Points, in no order, along strands that fork, close into loops and pass close to each other.
(in the rows, 128 means zero)
Two points are linked if the straight distance between their rows is under 180. Some points are linked to none.
Zofer: [111 122 170 103 109 104 106 129 128 137 132 120 136 114  67 130  96  76
 105 188  59 147  60  50 125 151 131 133 188 131 109 124 149 170  79 126
 203 125 102 119 109 172  89 150  78 120]
Lod: [115 132 133 130  86 122 148 148 155 127 135 127  88 122 106 166 143 105
 118  91 133 160 176  92 124 174  92 106 138 103 156  94  57 153 124 123
 126 168 123  85 110 103  71 157 106  83]
peted: [111 105 179 107 107  82 104 127 145 161 134 132 112  79 125 126 114  83
 118 180  75 155 108  70 135 162 134 165 164 109  99 134 144 171  91 136
 208 137  95 126 165 123 105 134  78  73]
dinu: [139 131 162 129 102 148 173 126 134 155 117 126 120 118  79 124 136 139
 134 173  82 117  55 122 100 149 141 134  82 173 123  90 106 140 124 112
 150 123 169 177 153 180 150 125 111 147]
sito: [130  70 137 149 161 134  78 119 110 165 118 167 147 138 116 109 130 100
 140  73 163 135 149 103 108 133 137 115 119 153 132  98 145 112 103 149
 123 138 160  88 120  89 135  77 139 126]
maval: [153 123 141 118 151 140 126 158 183 180 110  75  79 129 123 161 141 121
 119 123 115 101 137  71  98 158 123 110 101 115 173  96  92 169 161 119
 141 183 131 153 171 112  65 102 117  85]
vugud: [104 189 159 148 141 106 134 146 152  93 145 142  91 124 150 165  89 102
 143 132 177 134 127 161 134 124 133 116  74 143 143  98 143 140 114 110
  99 179 121 138 126 145 101 169 114 146]
Lev: [121 132 142 118 103 118 190 145  96  72 142 120 101 125 120 150 116 176
 174 152 119 157 179 133 101 157 148 147  72 112 114 141  54 118 132  93
 130  51 141 153 146 148 145 140 173 161]
guz: [127 117 115 157 109 125 166 159 133 115 135  98 134 151  70 123 151 184
 160 168 108 119  97 131 121  93  88 131 141 135 130 150 174  76 111  94
 108 142 166 145 130 209 183 149 109 167]
gibus: [147  86 147 124 172 135 163 164 152 104 123 153 120 113 108  88 133 168
 126 180 142  82 150 151 150 130 135 191 179 163  76 130 143 118 132  78
 136 108 114  98 197 137 138 130 180 132]
digul: [139 137 174 138  70  55 136 149 127 145 136 157 128  93 153 118 131 116
 157 157 150 153  97 186 120 181 118 141  67 111 122 110 133 184 162 117
 136 176 149 137 133 127 120 146 120 116]
nol: [ 82 131 119 129 163 111  89  88 125 101 148 119 106 146 153 106 109 130
  66 109 103 201 173  95 152 100 128 110 147 113 117 126 126  78 108 145
 114 162  76 102  92 114  82 125 138  93]
dera: [158  57  82 165 163 134 118 131  52  89 162 128 151 155  98 134 140 157
 202 132 160 122 118 143  83 135 128 109 147 149 122 146 173 112 133 145
 100  88 142 113  68 127 139 106 152 129]
Ronag: [118 119 126 136 121 121 155 170  98  79 166 115 117 160 114 125  83 159
 195 197 126 132 131 114  75 138 167 124 104 119 115 188 110 126 147 122
 128  62 114 159 140 175 137 125 159 160]
fike: [182 214  75 132 162 136 164  95 138 119 122  81  89 126 151 194 166 156
 147 125 125  97 162 159 138 102 129  98 119  83 151 169  92 127 172 112
  78 126 100 180 134  83 143 151 119 129]
Dibun: [138 199 120 106 105 111 138 105 131 135 118 123 110  99 153 144 175 136
 102  66 155 111 127 138 108 109 106 124  79 122 158 112 114 156 180 120
 128 180 151 196 124 124 136 174 111 128]
sebir: [130  90 155  88 105  99 118 112 159 173 108 109 124  91 113 134 166  93
 110 111  87 148 120  61 125 179 134 138 135  99 127 133 123 159 111 153
 182 115  96 105 140  88 103 118 128  62]
Zam: [107 152 133 179  96 150 138 176 149 170 125 172 143 187 130  65  99 128
 170 166 155 103 112 183 142 131 137 161 102 139 164 174 214  70 100 110
 101 174 165 101 141 179 152 127 104 111]
vutul: [144 150 170 127 145 155 140 148 166 191 115 154 156  97 113 102 175 124
 132 124 129 114 118 120 117 142 159 124 115 135 133 137 190 127  95 145
 157 156 114 111 155 121 138 134 119  99]
Gez: [105  86 109 165 129 138 145 182 165 183 124 120 138 184  68 111 155 133
 142 188  74 123  90 103 123 116 101 131 150 111 159 130 190  72 118 119
 136 125 147 143 148 200 143 145 102 103]
Vuga: [109 190 137 136 111 137 138 144 167 111 143  62  47 122 147 170  66 120
 141 146 144 119 162 117 128 121 121 119  97 123 145 108 113 168 128 115
  94 167 151 136 143 137  90 118 117 176]
Laka: [128  70 153 143 168 127 154 137 119 173 129 131 143 125 109 113 171 157
 141 185  77 133  98 138 111 161 165 144 138  95 106 150 159 106 131 143
 160  84 115 146 156 135 133  84 165  61]
kam: [114 101 187 119 149 142  89 169 170 163 138 146 126 190 129 117  90 117
 120 150  96 150 129 113 131 162 134  77 117 109 175 135 165  74 105 121
 115 130 142 117 152 148 100 101 149  52]
gad: [ 71 161 122  74  34 104 105 120 175 154 129  93 119 170 158 142 131 111
  91  91 114 157 130 127 144 168  81 100 138  66 164 158 156 135 122 135
 148  96 121 131 136 139 142 180 134  79]
voda: [143  77 105 126 129  95  93 105  79 158 130 121 169 122 145 153 164 145
 141  84 126 107 117 144 110  91 109  85  96 109 126 102  90 118 168 108
  98 173 200 143 104 135 135 106 130 122]
Ganub: [108 100 155 119  78 120  99 151 148 151 143 120 152 172  73 121  55  93
 123 173  61 127  38  81 145 155 113 134 155 141 147 103 142 122 100 135
 181 102 133 101  67 202 105 128 102 153]
tid: [ 78 104 118  94 123 123 120 145 161  80 114 158 123 164 157 172 130  84
 113  81 142 138 137 133 135 115 110 157  76 136 150 101 122  90 104 105
 121 114 153 161 105 173 162 175 124 118]
pap: [142 120 122 112 129  96 107 106 171 130 101 139 135 165 143 120  94  97
 115 138 120 107  38 134 130 143 141 118 137 124 105 150 182 122 111 151
 166 108 100 157 131 137 140 130 128 158]
maba: [148 130  91 116 146 150 111  93 164  96 106 137 103 169 135 152 128  71
 119  96 129 135 174 137 178 130  95 138 170 123 126 149 116 122 128 130
 141  61  85 119  83  59 107 119 124 122]
rizod: [140 151  98 127 134  87 104 101  81  89 108 156 154 142 165 171 135 102
 111 100 139 100  70 171 134  72 167  92 113 116 162 103 142 117 147 124
 100 152 123 172  71 137 163 168 113 160]
gesis: [106  92 151  87 153 102 119 124 124  78 134 160 152 143  96 122 127 107
  64 115  78 173  87 104 136 139 112 132 118 142  93 110  92  94 116 109
 159 124  65 135  74 162  89 192 136 100]
Gemas: [153 152 175 130 130  86 116 164 128 122 137 151 123 106 141 131 128 127
 143 128 158 117  98 183 121 126 120  85  78 137 152  95 144 159 164 106
 116 225 130 132  99 137 102 146 106 157]
Buro: [103 119 128 133 113 154 106 115  96  91 135  78 100 156 166 143  57 103
 116 143 126  88 113 121 143  86 147 100 100 160 128  94 103 122 105 138
 104 124 146 104 100 178 124  73 130 226]
Kas: [165 112  62 124 122 103 157 124 118 105 111  96 124 114 125 157 138 175
 181 161 104 142 155 127 110 137  92 102 141  77 115 153  73 145 202 104
 120  62  95 184 151 106 137 126 138 138]
Vido: [145 208 107 168 136 102 139  97  57 110 159  97 120  98 131 165 115 176
 168 158 141 158 117 163 129  87 143  56 142  94 138 151 137 128 142 154
  90 138  85 124  90 150 119 130 121 127]
Gilad: [188 141 175  97 147 149 139  81 143 206  85 124 132  65  86 141 168 116
 103 121 101 121 130  94 134 162 167 154 121 119 127 138 104 163 127 159
 162  89  68 115 176  61 105  80 140  86]
fum: [124 122 143 140 139 164  95 157  90  99 128 159 163 146 122 115 135 133
 144  88 152 117 137 132 137  78 104  89 134 146 181 104 148  94 111 109
  69 168 224 138 121 146 162 107 107 156]
nafa: [150  84 111 103 157  98 121 120  76 127 158 117 197 112 112 121 190 167
 150 127 121 118 110 134 121 123 113  78 148  96 106 148 115 113 159 108
 147 141 147 117  63 150 128 121 136 126]
moto: [111 136  94 144 138 162 157 144  65 112 188 124 166 113 123  79 106 119
 163 167 135 147  98  98  73 141 179 142 162 150  96 164 156 171 107 169
 156 111 113  97  81 173  95 123 108 156]
namev: [112  96  79 139  81 113 156 194 171 172 158  78 152 155 145 117 108 118
 172 166 107 110  79 128 110 124 141 157 134 121 159 165 182 147 116 188
 133 149 162 121 117 204 160 154  73 149]
tigo: [118 125 167 123  79 148 154 142 156 145 135 113  89  96 139 115  69 138
 158 165 142  79 143 125 137 125 137 183 111 160  91 129 115 155 106 112
 137 117 201 120 186 147 147 103 148 167]
daziz: [ 79 135 146 128 140 159  98 117 134  94 147 102  89 169 149 121  48 121
 100 142 142 124 160  99 151  88 130 106 135 159 115 103 117 101  98 108
 116 126 153  88 101 178  82 115 147 166]
gezog: [139 212  74 119 104 147 168  90 105 106 124  65 100 108 145 176 154 146
 151 104 147 109 175 129 111 113 108 117 102  89 148 158  82 163 171 110
 106 133 162 185 102 127 129 158 105 164]
vir: [133 126  99 117 139 154 138 148 191  95 152 114 105 159 132 133 117 134
 161 152 150 131 174 124 157 164  84 149 182  96 125 177 132 126 126 134
 147  49  97 101 112  83 132 106 159 121]
bibam: [135 132 105 145 162 144 162 127  74 152 142 101 157 106  93 114 136 149
 142 189 101 136  86  95  84 120 176  89 163 142 105 136 148 164 116 158
 143 147 117 126 108 191 114 116  86 161]
tig: [ 92  96 105 122 122 112  96 125 142  85 110 128  99 131 158 146 132  93
 107  84 121 156 167 106 131  64 109 156 109 176 144  51 106 116 116 130
 105 164 166 159 122 115 139 137 105 146]
lelur: [129 148 109 135 100  98 107  79 126 177  96 129 134 119 159 137 142  84
 127  66 174 111 130 145 148 141 146 146 116 101 121 141 169 152 120 174
 146  98 132 119 131  63 165 118 136 132]
Duru: [151 185 131 125 137 159 146  90 147 114 119 153  86 106 127 165 104 137
 141 175 116 159 155 183 154 165 125 108 136 115 119 145  85 133 144 122
 104  68  55 145 144  67 112  79 138 118]
Mil: [101 134 130 145 121 129  71 131 114 153 136 160 179 219 183  85  91 136
 115  94 135 133 106 167 139  96 118 106  83  73 177 172 162  87 108 127
  70 190 178 128 119 155 174 124 115 121]
kerag: [156 113 123 133  73 106 142 196 168 131 135 101 116 110 158 120  70 126
 176 163 155 105  75 141 113 152 134 166 139 128 153 136 173 180 123 160
 128 155 141 114 166 169 155 138  90 176]
Reliv: [108 155  97 117 125  93 125  95  99  85 117  87 117 140 175 159 107 119
 108 112 119 113  67 140 125  85 133  66 105  90 141 122 111 127 157 133
 112 131 107 172  92 168 131 166 127 190]
kug: [105 159  97 133  76 109 118  74  86 160 142  67 130 153 165 143 122 159
 126 137 104 129 148 173 138 128 133  77 126  47 148 164 118 141 158 145
 109 117 144 128 114 125 134  95 152 119]
gibok: [104 185 149 166 145 133 162 156 134 126 168 151 134 138 108 116  99 115
 165 182 159 141 111 149 105 135 165 122  76 177 143 129 172 121  93 125
 111 157 125 120 104 201 110 173 112 125]
sug: [175 138 117 178 159 152 181  86 117 173  99 125 128 101 126 144 177 165
 140 137 148 110 131 178 141 145 158 147 104  75 108 168 127 118 137 170
 100  71  93 129 178  45 175  69 156 104]
mefon: [138  82 101 133 121 112  99 105 114  85 118 135 140 148 136 127  77 108
 148 127 151 102  59 147 131 137 146 141 148 167 102 113 155 133 104 166
 133  79 132 135 103 127 148  96 131 187]
nakeb: [160 156 143 149  92 145 131 145 159 147 123 130  82  65 105 147  95 109
 167 128 184 127 122  91  92 164 105 149 126 190 134  87 104 204 136 125
 160 161 166 124 163 109 113 110  93 165]
Gonud: [120 133 156 115  67 132 179 158 132 109 141  78 106  95 121 115 123 149
 169 177 130 110 139  96 119 152 116 156  99 106 131 126  59 167 143  86
 147  72 182 162 158 150 145 111 147 177]
ger: [ 84 183 150 152 110 133 140  82  66 120 131 138 157 174  97  98  93 126
  95 135  96 167  80 130 129 117 142 104  87 133 128 102 130  81 106 122
 137 129 147 116  67 211 133 133 121 155]
mizal: [ 78 183 138  96  53 126  90 119 177 148 102 119 106 149 142 145  88  95
 101  69 142 170 172  95 149 148 109 104 101 101 177 126 140 131  81 132
 115 139 163 125 148 138 126 155 115  93]
Deva: [166 121 136 135 118 133 142 148 149 144 123 152 135  46 121 103 114 105
 162 121 197  94 109  83 110 134 119 198 117 172 107  99  99 209 132 149
 156 114 140 132 166  98 133 132 101 171]
Zapif: [148 155 144 122 127 135 171 122 161 139 134 146 116 100 129 182 102 120
 123 141  83 182 173 164 151 159 141 159 137 110 117 136  59 138 132 135
 141 123  56 107 128  53  50  76 137  86]
Met: [129 124 135 131 153 128 111 121 153 161  93 144 153 182 169 123 161 102
  91  98 134  79 103 144 130 104 164 104  56  89 143 149 149  81 112 127
 120 154 126 168 150  94 190 148 149 105]
Tek: [144 121 111 115 193 156 155 128 130 128 127 102 133 105 113 134 174 152
 126 196  82 148 102  80  96 134 160  87 158 102 101 136 120 165 125 139
 161 119  76 159 148 146  96 122  98 123]
kem: [140  79 141 116 118 180  99 180 180 141 140 162 119 138 110 131  80  75
 154 113 182  68 122  75 126 144 119 104 148 200 144 115 118 163  95 119
 142 139 159  86 131 150 110 127 127 137]
zarud: [186 130  66 140 173 123 167 127 152 110  98  85 103 121 150 165 144 132
 191 143 149 107 146 123 107 125 108 146 126  86 129 157 112 156 185 119
  99  92 109 203 159  72 146 141 122 151]
Dup: [176 108 124 155 165 105 102  95 117 150 101 136 131 110 137 125 177 145
 124  73 146 116 210 172 150  89  99 168 147  95 128  99 115 119 175 115
  94 135 180 103 133  38 153  98 136 137]
sodun: [142 124 212  91 110  81  95 137 152 161 121 147 140  94 104  60 173 130
  93 109 136 133 154 133 153 134 101 154 138 107 133 122 146 140 139  99
 160 142 140  69 143 105 150 124 147 124]
fedat: [111 171 164 145  98 114 116 137 161 135 128 156 125 175 104 120 112 129
 110 139  89 179 112 153 147 153 103  88 103 123 164 108 163  74  99 108
 119 135 130 136 132 166 132 148 137  84]
Tizu: [135 114 112 141 174 117  88 113 156 160 126 131 141 182 175 110 139 124
  90 152 108  97  58 146 136 101 161  94 115  92 124 167 188  82 112 139
 137 152  71 163 134 111 176 129 144 114]
Gugu: [131 145 146 147 133 167 180 138 136 130 121 118  98  96 137 108 136 152
 144 115 181  76 196 144 137 115 168 198  98 163 113 124 101 134 121  98
 108 133 181 105 176 115 129 127 164 155]
bivuz: [127 141 121  96 101 115  97  80 100 115 133 158 143 120 181 162 177 153
  94 109 123 121 117 187 163 107 101  90 152 124 112 152 120  86 198 101
 110  95  84 149  99 113 139 183 140 102]
mita: [151  89 101 119 117  88 163 129  98  94 120 103 131  92 109 128 182 212
 143 147 119 151 144 138 138 144  73 137 175  70  98 136 110 114 174 103
 141  78 144 150 164 127 171 124 158 113]
fel: [127 149 133 108 135 124 119 117 131  66 103 161 126 104  92 162 130 111
  84  86 133 175 167 136 139 148 111 178 186 171 106  79  88 116 105 112
 130 120 100 122 124  69 102 167 138 127]
nas: [138 107 108 113 171 138  94  97 145 107 117 132 128 144 133 134 142  98
  90  72  98 159 194 108 164 103 129 139 169 145 132 155 115  69 116 142
 121 116  50  82  97  57  95  99 127  95]
duv: [143  78 136 144 167 108  83 129 139 137  98 159 120 137 127 118 139  96
 135  76 147 140 205 117 144  97 102 185 160 143 140  76 131 112 135 122
 112 130 158  80 142  34 138  88 144 131]
rov: [145 105 102 147 229 185  99 110  84 109 127 118 134 152 125 110 150 130
 117 151 133  98 163 124 114  78 166  89 162 166  95 128 135 128 124 117
 103 152  99 112 104 116  93 103 132 158]
guva: [124  99 140 130  92 162 137 182 174 132 159 111  71 111 106 162  92 102
 148 134 149 106 125  64 101 142  98 140 102 205 143  82  64 175 113 129
 141 154 166 119 161 148 106 127 114 133]
dovi: [105 127 181 117 151 114 128 173 185 163 128 112 104 153 145 163 119 113
 102 123  92 127 160 101 128 160 162  99 100 103 175 115 118 119 113 124
 125 186 109 124 166 103  63 110 137  48]
mekab: [152 181 113 137  70 106 117 159 146 103 134  80  84 107 156 136  60 121
 175 166 165 132 138 125 135 141 113 133 143 106 151 126 141 189 123 145
 108 163 134 114 139 140 118 101  85 195]
bimi: [184 147  97 186 149 126 147  78 148 180  77 116  95 122 140 136 156 150
 105  76 131 117 161 157 146 119 137 180 108  93 125 119 101 122 156 151
 105 119 139 126 194  42 163  92 146 118]
zafas: [110 143 112 124  96 110 137 169 138 103 177  96  95 150 136 126  92 149
 188 198 128 151 147 135 120 161 130 127 151  70 141 186 153 134 139 129
 141  56 114 139 143 131 136 105 164 126]
Zasat: [129 148 130  96 145 128  99  62 134 147  81 172 128 135 125 153 141  62
 100  69 145 104 129 114 134 110 176 126 111 153 124 140 145 127  88 149
 140  91  84 160 131  46 153 123 133 104]
dek: [ 92 132 140 119  75 128 106 123 159 130 102 153 136 156 120 106 118  95
 106  87 137 158 118 115 136 137 101 118 102 125 142 119 158  84  88 118
 121 125 182 136 112 160 171 161 111 132]
let: [122 137 130 110 126  86 141 110 116  93 126 149 151  99 161 110 185 165
 117 126 128 136 124 189 161 128 103 146 126  94 101 155 134 108 161 105
 140 111 133 157 126 109 169 157 155 105]
ven: [ 81 140 117 143 143 158 129 106  66  74 153 137 167 169  98  74 124 141
 110 118 138 151 114 103 119 108 118 128 148 153 122 126 173  85  89 121
 135  91 151 117  45 196 146 141 108 163]
Feluf: [165  97 101 139 109  96 137 155 157 135 104  88 115 100 155 137 130 145
 180 148 155 105  84 116  93 150  92 149 116 108 133 141 139 188 160 146
 124 115 131 173 195 120 154 127 127 148]
Vef: [142  75 125  98 134 125 109 106  84 125 144 146 154 111 107 114 197 154
 109 104 114 146 150 133 157 163  98  86 155 106 115 142  99 114 177 113
 151  96 111 101  71 117 103 111 165  92]
zazet: [104 152 147  80 154 159 115 144 123  76 131 175 150 122 105 148  65 127
  65 101 120 139 160 106 140 119 142 205 156 201  72  97  98 122  54 109
 135 124 133 118 114 103  92 163 133 120]
bav: [161 100 128 142  98 146 157 125  99 141 127 131 147  76 119 123  90 115
 196 149 161 100  81  94  86 149 140 162  84 175  90 108  79 203 117 155
 137  71 149 166 164 123 144 102 120 173]
vogiv: [131 147 145 150 139 147 169 180 163 104 110 134 110 125 138 136 142 169
 128  99 182  98 186 152 136 110 140 186  89 153 148 100 139  80 107  91
  85 153 179 143 187 107 171 137 155 130]
saral: [ 96 165 140 138 152 154  83 143  92 100 129 123 139 134 152 119 118 108
 124  81 167 135 195 110 142  54 121  82 135 122 170 104 129 127 124 113
  69 196 169 104  85 125 100 130 103 168]
fuvis: [135 151 126 126 123  82 165  95 106 114 101 164 138  66 175 144 180 163
 103 100 130 138 124 198 138 143 141 162  79 120 103 114  83 118 184 118
 139 115 109 181 160  88 145 174 149  98]
ponop: [196 156 163 138 164 135 125 106 142 224  90  91 110  88 112 115 193 148
  80  95 118  92 145 121 125 125 145 154  95  95 151 125  99 150 169 143
 142 136 127 114 182  63 114  70 144 106]
Divi: [116 170 139 137  68 119 170  97  85 128 128 122 143 138  72 144 115 137
 124 165  87 145  57 156 118 127 140  87  83 127 155 105 108 119 125 140
 143 105 161 155 100 213 157 142  98 179]
zer: [146 186 156 101 127 115 130 119 163 167 114 123 116  92 134 130 188 137
 107  88 119 134 123 130 121 136 126 100 105 100 155 139 151 157 142 140
 138 181  98 162 155  96 123 148 111  81]
luro: [141  87 110 139 129 153 145 149 138 135 123 141 135 137 141  92 118 109
 135 135 155  43 106 153 121  81 138 144 156 191 128 129 186 118 118 118
 110 161 157 124 180 180 177 103 120 155]
Tetok: [103 124 145 167 135 155  87 150 119 187 119 210 177 203 151  45 111 113
 148 118 131 128 104 152 146 121 144 154  84 106 172 183 196  52 106 125
  98 175 186 110 131 139 158 118 103 128]
lili: [ 83 117 125 121 161 166 150 155 100 105 141 169 172 149 110 111 104 145
  81 107 118 162 166 119 126 113 169 193 150 218  78 117 112  80  43 123
 121 139 141  95 140 126 115 132 146 107]
radov: [112 180 101 137 143 123 159  92 109 113 129 150 129  67 147 144 170 141
 118 100 127 190 188 163 136 108 155 157 121 142  95 127 117 136 119 154
 117 152  83 137 111  66 120 142 101 107]
viv: [101 125 156 129 178 175 105 118 108 153 145 192 136 144 123  87  68 116
 110 116 149 109 167 115 119 114 198 160 128 217  83 125 129  96  82 114
 118 159 154  84 150 122 104 119 144 114]
Mumop: [158 192 149 108  97 133 122  90 102  80 118 176 141 110 136 118 115 134
 149 160 148 118 109 187 144 167 121  74 140 122 114 129 104 152 157 110
 129  68  77 151 123 104 131 115 149 162]
les: [ 83 105 115 110 135 122 166 132 109  63 152 143 146 105 129 102 136 117
 120 135 140 173 132 117 120 128 126 206 139 161  66 134 113 139  90 119
 161 114 138 147 102 142 150 177 112 148]
sevod: [134 102 123 130 106 172 110 124 104  91 108 140 131 139  74 150  86 109
 150 106 151 102  92 111 111 141  97 137 161 209 100  78 136 156  67 143
 117  67 176 118 132 130 151  96 126 185]
susav: [156 104 173 114 151 114 135 161 162 122 104 128 121  97 129  72 177 176
  81 114 149 102 156 136 162 123 102 183 166 134 110  99 146 109 147  83
 137 137 140  99 194  96 148 124 165 143]
Feka: [110 138 147 113 125 166 158 209 178 110 135 105 129 130 148 117 170 150
 123  77 179 106 188 111 117 111  95 153  85 128 186 122 114 108 131  90
  98 178 202 143 150 156 155 166 137 123]
lera: [130  50 110 143 192 158 118 164 150 116 124 153 134 151 139  67 135 130
 122 138 151  79 152 136 130  92 123 142 179 179 109 132 172  88 135  95
 120 148 155 101 179 179 153 126 156 114]
tizo: [151 125 147 115 139 142 133 182 183 161 127  77 120 143 133 140 163 165
 135  99 156  93 168 115 109 139 102 106  99  93 195 122 103 159 162 101
  99 186 167 152 149 124 109 135 146  91]
Zoviz: [123 109 136 144 134 118 190 139 122 153 154 129 133 115 124 126 165 186
 160 161 124 142 124 156 123 162 158 162 110  73 119 191 152 102 138 172
 136  46 104 134 174  98 178  71 181  69]
balan: [128 116 124  64 138 104 128 114 160 141  98  96 130 113 177 132 185 123
  66  77  79 121 156 122 155 100 114 129 125  87 123 172  85 129 179 117
 130 129  50 123 125  69  98 156 131  83]
Ref: [143 148  92 119  95  89  85  85 157 141  77 116 126 124 166 124 129 118
  97  94 126 110  77 151 138 123 109 122 147 100 123 126 174 142 124 156
 142 128 120 147 157  93 176 142 120 154]
fito: [117  98 182 133 137 166 136 126 125 201 143 196 160 131  67  73  77 121
 118 155 108  98 145 105 131 145 187 152 134 199 108 128 151 109  87 119
 143 149 160  73 159 161  93  88 156  58]
suda: [155  74 104 177 164 134 105 114  60 137 126 170 174 144 105 119 134 141
 159 121 137 131  98 145  80 138 146  88 120 169 111 101 170 113 121 157
 107 141 136 110  93 125 139  79 125 111]
kadib: [122 116 101 139 171 146  87  90  99 137 117 105 145 149 159  93 145 126
  97 121 132  97 159 127 136  59 160 113 159 118 102 141 144 111 119 126
 126 171 136 113  99  88 137  88 124 178]
zes: [115 119 114 112 169 133 162 138 152 105 137 118 116  99 117 136 122 125
 117 157  99 154 122  77 110 133 155 147 155 153  64 115 105 145  99 143
 151 143  91 144 140 136  95 173 113 120]
Peva: [161 133 138 124 122  65 161 143 140 133 117 154 139  58 150 143 149 137
 151 120 155 163 136 152 130 171 109 163 101  91 118 100  85 170 199 132
 147 139 103 158 167  80 110 145 136  90]
fikob: [ 99 127 132 139 162 133  89 143 141  99 114 132  95 121 146 130 118 111
 103  70 128 181 198  76 146  85  94 124 139 139 165  88 110 112 128 111
  85 215 152 121 147 103 111 142  90 144]
neleb: [122 125  83 141  90  87 104  65  79 156 126  83 120 116 181 156 133 153
 112 107 109 140 144 160 128  94 107 101 127  86  95 118  85 158 180 123
 102 171 152 137 115 115 112 123 108 133]
sofem: [104 127 110  94  60  97 111 116 128 174 135  76 134 152 137 170 151 136
 133 115 104 135 135 154 123 164  98  74 156  52 170 168 133 165 158 143
 124  88 147 136 123 121 139 135 156  73]
pozar: [101 106 125 116 164 164 123  86  67  78 142 128 158 157  96  86 144 167
  83 127  99 132 128 125 123 136 150 128 156 149  67 139 126  87 106 123
 142  82 127 138  81 147 139 116 164 141]
veg: [ 95 146 118 172 103 144 145 209 158 166 173 147 124 171  95 105  88 106
 187 195 147 123 122 152 120 129 144 145 111 161 173 147 182 101 107 117
 111 152 152 102 128 208 118 170 107  99]
zula: [ 77 136 122 130 164 148 122 147 136  85 192  98 101 159 151  95  94 134
 106 152 133 164 176 100 141 126 127 136 163 128 134 129 124  91 110 117
 137 125 112  73  71 143  72 136 159  97]
Tafik: [133 188 168 101  92 131 100 103 100 106 148 156 114  80 119 109 134 137
 112 156 126 162 125 185 153 156 102  72 167 112 127 133 136 156 159 111
 149 109  76  98  95 130 105  98 125 133]
Doza: [ 99  87 116 136 120 127 141 160  97 106 181 135 149 104 114  96 143 106
 142 154 173 154 129  86  89 153 112 152 141 147 101 137 116 155  93 144
 177 129 152  99  58 155 130 173 109 136]
duvu: [114 166 121 105  99 141  96  86  82  89 108 166 127 122 132 178 179 105
  85  71 119 143 164 125 161 105 114  92 171 148 136 107 118 118 175 114
 101  87  65 134  84 115 103 203 102 109]
Fus: [157  77 112 140  77 146 153 135 115 114 119 109 111 119  97 155 124 128
 178 115 141  79  82  91 102 161  90 145 108 188 117 103 100 158 118 153
 124  68 179 137 161 140 180  86 145 177]
goli: [159  65 112 104 139 155 116 159 156 143 153 135 126 138 129 114  93  79
 155 168 156  71  87  92 112 153 142 108 170 151 124 148 124 178 130 133
 163 107 108  92 131 154  87 118 139 153]
sadal: [104 136 118 103 104 137  86 130 122 155 103 127 178 200 189 119 132 108
  88  67 131  79 113 159 131  95 140 106  68  57 181 156 139 116  98 131
 101 159 169 168 112 154 197 156 108 144]
Famu: [123  78 138  52 142  73  95 114 148  96 101 122 129 119 144 116 161 110
  58 114  73 150 131  94 152 124 109 124 144 116 100 145 113 118 139  98
 158 149  47 117 119 102  94 165 141 108]
ranog: [125  83 169 120 154 139 194 159 165 141 139 148 142 138  83 100 151 159
 115 162 101 107 121 122 156 156 144 188 174 143  99 148 145  78 119 110
 166  83 130 108 181 151 128 124 176  86]
Sufe: [147 100 169  86 118 120 115 111 105 134 105 138 143  90  97  95 191 131
  81  83 110 137 190 111 159 148 102 138 144 118 128 114  82 132 156 105
 156 134 132  67 106  84 106 118 162 126]
pok: [155  99 110 108 145 144  97 134 144 113 109  85 102 127 136 139 109  95
 130 134 132  80  70  92 124 115 115  77 154 138 136 101 102 191 147 144
 143 129 103 129 126 137  96 102 111 205]
Kir: [122 114 146 143  87  95 102 163 158 122 161 144 129 176 108 145  42  84
 151 150 144 144  35 124 131 180  96 105 117 133 171  99 151 139 114 169
 141 115 124  90  85 175 101 141 125 135]
sodo: [140 118 108 149 134 122  79 112 131 127 120 103  99 148 106 153 112 137
 127 129 128 170 132 106 133 133  81  48 181 104 149 103 156 129 125 144
 130 121  99  91 107 138  98 110 133 118]
Lun: [126 185  91 162 126  74 149  94  44 120 178 104 147 142 135 172 113 187
 161 158 101 155  85 157 110  87 168  66 100  79 129 185 125  95 164 146
 112 116 103 152  80 179 161 160 130 120]
fibo: [152 114 133 159 144 154  92 153 111 133 116 160 155 157 149  95 117 130
 137 117 143  63  98 155 137  60 154 119 139 166 168  98 185  79 127 118
  76 214 177 126 169 132 209  92  86 188]
bog: [ 93  87 119 134 190 126 131 122 150 110 136 141 147 171 121 122 101 100
  94 146  84 153  71  87 113 113 135 134 107 172  78 118 141  96 101 142
 142 125  78 142 104 172 101 184 123 100]
nazur: [ 69 105  82 181 109 120 141 203 154 190 165 101 141 171  89 107 119 113
 184 221  83 124  92 128 112 115 134 157 155 116 181 165 195 109 118 145
 162 126 136 121 131 210 127 161  95  92]
puzu: [150 160 111 139 101 132 175  92 137 174 121 145 128  67 143 174 151 115
 112  72  96 196 186 161 134 149 142 178 123 126 121 149  80 130 140 165
 134 133  58  99 141  53  92 100 107  79]
Nibe: [133 126 133 116 205 187 149 112  87  91 141 127 148 122 103 113 157 162
  98 151 106 135 167 145 138 131 152 139 164 156  83 148  98 112 121 127
 132 106  67 102  99  88  98  93 162 135]
luti: [148 112 112 113 126 133  75  82  79 126 154 158 122 100 136 122 155 153
 133 142 111 174 125 172 144 152  83  82 191 104 120 145 117 119 196 129
 139 100  62  93  73  98  93  78 139  91]
sas: [111 207 109 156 151 133 142  66  86 117 141 128 121  83 123 140 148 134
 119 120 135 179 160 137 134 103 132  86 139 114 108 131 144 143 132 166
 110 168  74 129  90 120  91 129  95 123]
Balu: [143 108 176 132 116 165 171 111 104 183 109 157 150  74  76 114 100 133
 140 163 113  95  84  99 100 159 175 166  97 163  59 115  97 177 113 146
 157  94 169 150 171 140 133 100 136 121]
tuz: [119 168  88 114 125 134 141 101 119  70  99 134 124 108  92 181 174 113
  98  73 131 159 137 117 125 125 118 130 152 162 131  91 110 133 139 131
 119  91 105 178 102 116 130 210 102 119]
Mune: [149 113  88 156 128 116 117 117  85  80 139  64 100 149 171 187  73 120
 157 128 128 105 104 140 124  79 121  86  98 119 144 100 105 151 153 165
  66 144 120 131  84 152 120 110 124 195]

A fork is a point with three links, a tip a point with one. Leave the first point through the second and follow the links. Name the first fork or tip that comes.
tigo, Gugu: dek
fito, viv: let
maba, nas: rizod
kadib, rov: bav
dek, mizal: Vef
Balu, dinu: kadib
luti, Tafik: Lun
tid, tig: gibus
